Points on a hilly landscape, in no order, each with its height.
A climber steps from a point to the highest of its 3 nearest points, and stops where none of them is higher. Distance is the straight distance between rows; heights are no part of it.
Z_870: [132 137 134 152 113  77 123 142 131 145 169 117 187 119 124 204]  (h 1.88)
Z_459: [ 96  92 124 139 112 138 128 121  94 116 139 138 120 116 120 125]  (h 6.02)
Z_592: [148 137 127 143 160 169 172 119 143 109 103 128  88 111 103 163]  (h 5.70)
Z_898: [173 155 113 152 158 164 171 129 168 117 110 125  82 114 100 176]  (h 4.42)
Z_911: [ 88  88 134 124 122 144 127 118  94 116 118 148 117 126 132 101]  (h 6.31)
Z_112: [ 94 108 130 123  81  99  98 136 121 140 153 149 147 114 119 120]  (h 6.49)
Z_199: [116 115 167  79 164 136 132 101 129 106  71 138 105 130 159  82]  (h 7.57)
Z_158: [126 118 165  81 154 125 147 104 141 105  53 137  95 115 158  99]  (h 4.94)
Z_131: [112 138 136  53  87 124  52 144 149 139 129 150 180 156 144  72]  (h 8.25)
Z_460: [174 147  88 202 166 141 171 131 106 126 159  83 102 134 112 161]  (h 7.37)
Z_482: [154 131 132 123 146 166 160 112 162 106  97 145  88 108 110 160]  (h 1.99)
Z_568: [209 136 103 211 136 107 156 161 101 127 195  74 151 133 119 160]  (h 1.15)
Z_219: [120 114 111 166 105 132 139 127  96 129 165 106 119 109 115 159]  (h 5.05)
Z_902: [105 101 145  73 139 142  99 107 107 123 108 126 126 158 182  43]  (h 1.60)
Z_530: [108 123 170  62 160 135 124  98 121 121  80 107 114 165 184  54]  (h 0.93)
Z_735: [199 150 109 139 152 173 161 140 186 131 116 132  79  96 102 168]  (h 4.14)
Z_43: [107 106 150 100 158 135 137 102 116 101  85 140 100 126 153  99]  (h 6.55)
Z_750: [110 111 155  75 150 137 117 103 108 106  91 132 112 158 179  55]  (h 1.46)
Z_377: [ 96  91 121 133 103 133 118 128  96 122 141 141 126 112 124 120]  (h 5.95)
Z_145: [153 138 136 160 116  83 114 142 124 149 178 106 184 122 115 203]  (h 1.92)
Z_686: [170 126 124 175 110  90 136 155 108 143 192  91 159 117 115 184]  (h 2.35)
Z_143: [179 137 125 171 129  86 127 154 114 152 192  91 190 122 117 197]  (h 2.02)
Z_35: [105 165 125  60  93 115  54 133 167 137 106 156 192 165 129  78]  (h 3.38)
Z_311: [182 170 102 178 174 156 182 132 153 129 131 113  81 130 102 161]  (h 5.76)
Z_172: [ 90 140 131 116  85  85  82 142 146 152 128 163 166 128 127 114]  (h 7.74)
Z_57: [ 93  91 124 113 103 122 107 131 102 125 142 146 130 117 140  95]  (h 6.13)
Z_215: [186 141 108 130 145 171 159 129 184 121 105 132  86  96 108 172]  (h 4.05)
Z_660: [206 174  99 183 173 149 169 155 188 140 125 127  77  98 118 161]  (h 1.95)
Z_869: [ 83 174 126  95 103 105  65 135 174 137  92 166 194 176 115 105]  (h 2.09)
Z_194: [101 112 131  81 100 119  77 141 123 139 128 140 151 140 155  62]  (h 1.93)
Z_713: [ 86 131 130 125  87  78  95 145 143 151 139 157 172 120 120 136]  (h 6.88)
Z_828: [139 136 102 169 133 149 164 121  96 124 161 101 102 129 102 170]  (h 7.18)
Z_671: [140 137 116 158 156 164 177 121 120 117 125 121  86 124  98 165]  (h 7.32)
Z_364: [182 172  95 215 170 136 183 146 129 119 142  88  95 133 111 156]  (h 7.22)
Z_506: [152 130 101 180 133 138 158 137  87 132 178  86 116 129 103 170]  (h 5.80)
Z_605: [145 154 105 187 165 159 186 123 118 123 146  99  90 140  99 163]  (h 7.82)
Z_418: [ 92 155 133  83  91 101  65 145 164 148 121 169 185 146 130  93]  (h 1.96)
Z_519: [ 93 175 123  78  96 117  58 134 171 142  94 161 204 174 117  90]  (h 2.46)
Z_332: [129 103 151  98 152 142 146 101 136  99  64 144  99 119 143 113]  (h 5.93)
Z_635: [125 115 145 126 151 166 161 112 126 104  91 147  93 111 111 147]  (h 7.58)
Z_31: [141 116 114 169 102 109 145 133 106 139 192  94 143 112 112 176]  (h 3.46)
Z_36: [ 93 102 142 102 117 130 101 129 100 124 119 148 130 138 154  71]  (h 6.27)
Z_772: [104 107 140 127 145 157 146 113 105 110  99 143 102 123 128 122]  (h 6.47)
Z_867: [195 165 102 158 152 161 172 141 198 140 124 133  83  92 107 167]  (h 3.76)
Z_871: [118 117 128 146  90  92 120 139 117 142 165 128 158 110 113 174]  (h 1.98)
Z_7: [133 114 154 107 149 151 148 113 149  98  67 151  96 111 130 134]  (h 5.88)
Z_783: [116 133 175  44 163 124 123  85 141 134  70  94 112 172 181  55]  (h 0.45)
Z_882: [182 128 113 177 121  93 151 151 105 142 194  79 155 128 113 173]  (h 1.77)
Z_488: [ 99 107 134  54 131 146  77  98 106 136 123 101 142 169 183  41]  (h 1.68)
Z_244: [ 95  97 140  93 119 131 101 129  98 123 119 140 124 140 153  64]  (h 6.22)
Z_542: [159 119 106 173 124 113 151 137  96 137 187  89 127 117 107 165]  (h 3.39)
Z_591: [187 180  95 204 184 146 181 138 140 125 134 104  83 131 112 157]  (h 6.68)
Z_976: [ 93 120 132 116  85  94  86 151 132 154 143 164 167 121 128 104]  (h 7.01)
Z_950: [106 108 132  63 106 130  72 124 114 142 134 127 145 154 173  48]  (h 1.74)
Z_676: [ 98  99 125 142 116 150 140 113  99 120 147 126 109 112 116 137]  (h 5.77)
Z_762: [114 129 131 150  93  84 110 144 139 140 158 137 181 102 117 187]  (h 1.82)
Z_420: [ 84 167 130 116 103  83  81 145 165 152 110 159 182 139 126 116]  (h 6.56)
Z_458: [103 103 119 156 115 133 143 123  94 126 156 126 124 116 110 154]  (h 5.44)
Z_600: [101 115 127 139  82 101 117 139 115 148 163 129 141 113 115 154]  (h 3.69)
Z_319: [104 125 134  95  86 105  75 145 142 145 128 167 167 134 138  88]  (h 3.84)
Z_239: [126 120 129 147 149 166 158 109 114 106 117 134  94 122 107 156]  (h 7.07)
Z_267: [ 97 101 147 104 143 139 130 112 104 111  98 145 112 135 153  85]  (h 6.39)
Z_184: [117 119 171  73 159 118 138  95 142 103  53 127  97 135 172  79]  (h 4.57)

Where does a climber stop that starts at each point below?
Z_542 -> Z_605
Z_660 -> Z_605
Z_898 -> Z_605
Z_332 -> Z_199
Z_762 -> Z_172
Z_783 -> Z_199
Z_267 -> Z_199
